Points, in no order, along strands that fork, close into loops and pass close to each other.
Points whose rows are less than 40 apart are linked; no others are. Some points are linked to none.
J416: [ 19   5  26 -12  -6 -14  -3  -3  -4  17  -7   8   0  -1  -2   3   5   2
  -1   5   3   9]
J491: [-23  -8 -14  39   0  -2   1  -3   2   3  -1   1   3  18  24  -1   0   0
   6   5 -10   1]
J991: [ 15  12  -3 -12   0  -6 -13  22  -6  10  16  19 -22  -3  -1   7 -16 -12
  15   9  -3 -13]
J360: [  9  -6  -3 -16   9  -7  -2  -6  -4 -18   3   1  10 -11   0  -1   6  -9
  -4  11 -12  -1]
J858: [-4  1  5 23 -8 -6 -4  4  5 21  1 11 -6 23 13 11 -3 -1  7  4  2  0]
J515: [ -3 -19  -6  10   9   8   3  -1   8 -27  -9  -2   8   2 -12  -5   0   8
 -12 -15   7  23]
J402: [ 21 -14   9 -12   5  -2   1  15   5 -10 -13  18   5   4 -11   4   1   5
  -6   1  15   9]
J123: [-21   7   1  26 -10   1   1 -23   1  14   4 -14 -13  15  -2  -1  -1   7
   4  -5   6  15]
J928: [  7 -11   8   4   6 -18   5 -11 -16   4 -36   7   1  -9  -1  -3   5  18
  -2  -5   2  16]
J909: [ 12  -7  11  -1  -7  -7   8 -12  11 -15  -1   7  11  18   5  -1  -7   5
  11   3   4  18]
J66: [  8   4  -6 -10   1  -7 -11   7  -3   0  22   9 -10  -1   0   4  -6 -14
   5  14  -8  -2]
J58: [  2  21  14  -1 -19   1  11 -31  15  15  10 -23   4  13  -1  -7   1   5
   9  -1  10  10]
J689: [  8   2  10 -19  -3   8  -3   2  12   9  33 -23  11  -1  -8  -5   9 -13
 -15   6   2  -2]
J105: [ 12 -24  19  11   2 -15  -6  10   2   0  -1  15   7  12  10   1  -5  -1
  -5   4  -1  18]
J748: [-20  12  -1   3   1  -1  -1 -15  -7   8  20 -26  -2  -8  10   2  18 -12
  -4   6 -23  -3]
J357: [ 19   8  11  -6 -13 -14  10 -21  11  -6  -9  15   8  18  13   1 -11   7
  23  16   1  10]
J709: [-23  -2 -30  35   7  -5   6  -5  -4  -5 -10  -2   3   0  24  -5   2   5
  14   8 -17  -5]
J889: [ 11  22   0 -18 -18   1   4 -33  11  -1  24 -17   8   8   0  -9  -8  -8
  11  15  -2  -7]
J685: [  5 -26 -17  21   8  -6   3   3   4 -31 -16  10  14   6   0  -9 -12  11
  -4 -12   4  26]
J496: [-11 -18 -35  31  10   2  -2  16 -11  -2 -19  10  -4  -1 -12 -10 -13  11
 -10 -14  12   7]
J304: [  4  -5  -6   2   2   0  -6  22   8   0   9  16  -3  12   6   8  -2 -10
   7  10   1  -8]
J307: [  3  -1  -6   4   8 -15 -15  11 -15  17   3   8 -26  -8 -11   1  -8   0
  -2   3   2  11]
J377: [ -2   7 -16   0   3  -8   7  -8  -3 -11 -18  12   3  -4  23   1   1   1
  22  13 -17 -18]
J240: [ -3   5  -1 -23  10  10   3   5  -7   0  -6 -10  -4 -22 -19   0  17   4
 -11 -11   8  -5]
J518: [-10 -11 -18  26   6  -5  -5  -4 -13   6 -14   4 -12   1 -15  -5  -7  14
  -2 -10   8  17]
J860: [ 17  21  14 -10 -23  -4   5 -38  12  15  20 -32  10   6   5 -16  -4  -2
   7   2   1   7]
J194: [ -9  14 -17 -17   6  -1   5   7 -14 -15 -16   6  -8 -24   8   3  -3   0
  20  -2 -18 -32]
J675: [-10   3   3  28  -5 -15  -7 -25  -9  14   9  -8 -21  11  10  -4  -7   1
   2   4  -4  26]
J840: [ -1  35  -8 -33  -7  12   5 -15  -1   0  12 -21   3 -21 -15  -8  -4  -3
  13  -3  -7 -32]
J439: [-12 -23  14  20   4  12  -5  17  10  -5   6   2   8  14  -2   6   5  -4
 -25 -14   7   7]
J653: [-25  11 -14  13   1  17   6   7   8   5   1  -3  -7   7   4   8   8  -2
  10  -7   2 -17]
J438: [ 25  13  11 -25 -12 -11   7 -24   6 -11  -8  10  14   7   4  -2  -8   2
  16  18  -5   0]
J257: [ 12  -1 -13 -25   8   1  -8  34  -1 -15   7  18 -16 -13 -15   3 -14  -9
   9   2   3 -20]
J28: [ -3  23  -7 -21  -8  23  12 -13  16  -7  16 -16  14   2  -4   0   4  -5
  12   3   3 -20]
J378: [ 25  -1   9 -23   0  -8  -4   3  -2   3  -7  12  -2  -5 -20  -1  -1   6
   0   6  12   9]
J13: [  9 -12  31  -3  -6  -9   7 -11  13 -14   6   0  21   8   8  -9  -6   1
   0  -5   1  28]
J638: [ -1  23 -12  -8  -3  -6   0  10 -18  -3 -10   8 -20 -17  10   4 -19   4
  33  -3 -18 -35]
J155: [  4   2  -9   0  -1  -9   6 -22   2 -22  -3   5  11   3  17  -1  -1   0
  15  19 -18   1]
J633: [ 15  14   3 -29 -12  26   9 -12  19   0  17 -20  23   3 -10  -7   3  -2
   5  -1  11 -15]
J695: [  2 -13 -17  16   5   0  -2  16   3  -6  -4  18  -1  14   2   3  -9   2
   5   2   6   4]
J716: [ 17  -1  10 -10  -4  -5 -13   9   5  15  32  -9 -18   3 -20  -4  -6 -12
 -13  10  14  15]
J726: [  6   6  -9 -13   7 -13   1  -9 -18  -1 -24  10  -9 -19  -4  -1   3   8
  12   3  -7  -1]
J352: [ 13 -11   2   2   8 -17 -11  26 -13  17 -17  26  -2  -5  13   7   1  -3
  -1   9  -6  -6]
J616: [  8  -2  24 -12  -8  -7  10 -25   6  -7   8 -19  19   0   3 -12   2   4
   0  -2  -2  19]
J656: [-10  11   5  -6  -5   1   7 -27   0  -1  13 -27   9  -6   5  -5  16  -3
  -2   5 -14   1]
J299: [ -7  16  18  12 -14   1   6 -18   8  23  -1 -10  -5  13   2   3   5   6
   5  -5   9   7]
J993: [ -1  -7  21   3  -1   5  -1  13  10  10   1   3   8  14   1   8   8  -3
 -11  -4   7   3]
J922: [ 12  21   2 -30  -2  -8 -18   2 -13   6  32  -3 -14 -22  -8  -4 -14 -21
  -3  15 -17 -17]
J558: [ 1 10 11 -6 -1  8  4 10  6 15 -6  6  0  7 -2 11  8  2  1 -2  9 -8]
J900: [ -5   1 -16 -14  10   0  -4   6 -10 -14  -3   2  -3 -19   2   1   7  -9
   6   3 -13 -17]
J480: [-16 -22  27  13  -2  20   6   3  14 -11   1  -8  19   6  -1  -1   4   3
 -27 -24   8  14]
J925: [ 14  18  -8  -7  -5  -9  -7  -5  -5  10  10  11 -27   4 -10   0 -20  -1
  20   6   7   9]
J560: [  1  -6  -6 -11   5  -4  -6  -9   0 -22  26 -13  10  -7   1  -4   6 -16
  -8  13 -17   3]
J234: [ 19  17  -3 -29  -8  -2 -13 -10  -2   8  36 -14  -9  -9 -18 -12 -14 -17
  -4  13   0  -6]
J415: [ 14  -8  16   4   1 -15  -4  10  -5  14 -18  19   3   5   9   7   3   2
  -2   7  -1   6]
J428: [ 13 -10  10 -13  -2  -8  -4 -10   3 -13  29 -13  10   0   1 -10   0 -10
  -9  12  -8  17]
J168: [-29  -2 -14  25   4  21  -3  25   1  11   0   1  -6   7   1  11   5  -1
  -8 -16   8 -18]
J579: [-26  11   8   2   1  20  10 -11  -1  14  -9 -27   4 -10  -6   2  25   9
 -14 -17   5  -7]
J859: [ -7   6  -4  -2  -4  17  26 -23  23 -29 -15  -8  21   6   9   1  11  13
  13  -2   5  -6]
J524: [-11 -12 -14  24   8  -9 -15   8 -10   6  21   2 -11   3  19   2  -1 -12
  -4  13 -15   6]
J877: [ 14  14  -1 -24  -8   0   5 -21   5 -11   9  -2  12   3  -2  -2  -5  -5
  11  12  -4  -7]
J992: [ -5 -14 -11  15  10  -2 -15  24   1   1  22   7 -11   8   4   5  -2 -15
  -8   9  -4   1]
J977: [  8  -3  -1  -9  -4  -9   2 -26   4 -31  16   0  17   6  15  -7  -6  -9
   9  17 -18   8]
J910: [-17   0   5  39  -9  -8  -4  -8   1  19   5  -1  -7  22  24   6  -3  -4
   3   6  -8   4]
J522: [-22 -13  26  17  -5  22   9  -9   1   2 -13 -10  12   2  -4   1   9  14
 -26 -29  10   7]
J164: [  0 -24  -6  22   9 -16  -5  -2 -18   3 -28   8  -1  -7  -7  -8  -7  17
 -11  -9   3  22]
J963: [-12  -5  -3  14   5  -9  -9  -8 -10  -3  22 -12  -4  -1  22   2  11 -14
  -5  13 -24   6]
J107: [  7  16 -13 -27   0   1  -9  15  -4 -17  20  11 -16 -10 -15   1 -26  -9
  20   4  -6 -26]
J824: [-12  -6  12  18  -4   7   3  12  -1  20 -29   9   7  11  13  14  12   6
 -11 -10   4 -15]
J842: [  3  -8  31   8 -11  -4  -8  11  10  23  15   2  -4  19  -3   7   0  -6
 -14   0  10  13]
J700: [ 13 -20 -14   2  10   5  -2  28   9 -16 -13  23   4   8  -5   2  -6   2
  -6  -4  13   3]
J203: [-17   7  11  -2  -3  12  11 -22   3   4   7 -38  14 -11  -1  -6  24   4
 -11  -8  -4   4]
J897: [  1  -3   8  -1   1  -1  10 -12  -8   2 -39   2   0  -6 -18  -1   4  24
  -2 -16  16  14]
J33: [  5 -11   8 -16   4   9  -3  12  13 -13  26 -15   9  -5 -15  -4  11 -10
 -20   2   5   4]
J69: [ 20 -21  27  -9   2 -11  -3  11   8  -6   1   8   8   4  -7  -3  -3   0
 -16   2   9  21]
J170: [  2   0  -5   1   6 -11  -1  22 -11  14 -20  21   2  -6  28   9   4  -6
   9   8 -13 -24]
J293: [ -4   3 -11 -22  10   5   5   2  -7 -13 -18  -3   3 -21  -2   3  17   0
  -4  -5  -1 -13]
J75: [-24  -1  11  23  -5  22   9   2   2  18 -31   4   3   5   1  12  13  15
 -14 -21  12 -16]
J435: [-13   9 -24   2   8  -3   9  10 -15  -2 -30   7  -7 -19  16  -2   0   6
  19  -6 -10 -28]
J104: [-14  21  -5  -3  -6  20  13  -7  15   3   5 -11   4   6   2   8   9   0
  14  -3   4 -15]
J684: [ -9   2 -24  10   5 -11  11   1 -13  -2 -32   9   5 -16  31  -4   4   6
  17   9 -17 -21]
J232: [-19   3  -1  -3   9  27   7   3  -2   3 -13 -15  -2 -12 -17   1  19  11
 -18 -22  12  -3]
J631: [  4 -12  -6 -17  11  22   1  18  17 -29  14 -11   9  -7 -18   0  11  -7
 -24  -6  12   3]
J698: [-27  -9   0  25  -2  23  -3  13  -3  17 -13   3  -4   6 -10  10   6   5
 -21 -20  13 -11]
J806: [ -2  -8  23  24 -13  -8  -8  -4   5  17   7   5  -7  29   3   4 -11   1
  -5  -2  10  17]
J227: [ -9  -7 -26  15  11   2  -5  25  -6   1  -6  11  -7  -1   1   1  -6   0
   4  -6   1  -9]
J733: [ -3 -13  -6  -8  14  17   4   5   6 -25   1 -16   4 -11 -21  -4  10   7
 -24 -17  11  15]
J363: [  9  20  -2 -10  -3  -7  -8  23 -17   7   5  15 -27 -12   2   9 -23  -2
  23  -5 -12 -26]
J645: [  2  -5 -27  -3  12   0  -7  32  -8  -9   1  16 -15 -11  -7   0 -13  -4
  12  -3   0 -15]
J54: [ 24  11   9 -16  -6 -12 -15  -7  -7  19  29 -10 -18  -8 -12  -8  -8 -11
  -9  15   3  13]
J37: [ 19  -5  -3 -16   9 -16  -3   3 -14  -2 -20  15  -9 -16 -13  -2  -2   9
   1   2   2   9]
J650: [ -7   4   8  14  -1  -4   3   8  -4  23 -20   9   1   4  23  14  13   1
   5   3  -9 -17]
J209: [  2 -18 -33  22  11  -7   4   8  -7 -17 -26  11   5   2  -1 -13 -13  14
   0  -4   3  16]
J412: [  3   7   2 -12  -3  14  -7  10  11  11  35 -15  -9   2 -20  -2   2 -12
 -10   2  14  -1]
J765: [ -8 -13  20   9  -2  14   9 -12  -2   1 -31   0   5  -1 -17  -2   3  23
 -21 -25  19  14]

How many points has the smallest loop of links through each point below? Write none if it is on no loop.
J963 => 17
J909 => none
J402 => 6
J75 => none

A piece is two or more points that can be reached from each other along the links. Count, over all rows, the pieces, the separate loops (a circle has one, a figure eight two, a Y none), the forks (points with three links) and the tips (points with one).
pieces => 3
loops => 2
forks => 8
tips => 10

A tip is a point with one link. Name the tips that can be reached along the links from each point below, in the order of the rows.
J240 => J633, J726, J428, J977, J107
J33 => J709, J922, J558
J13 => J675, J616
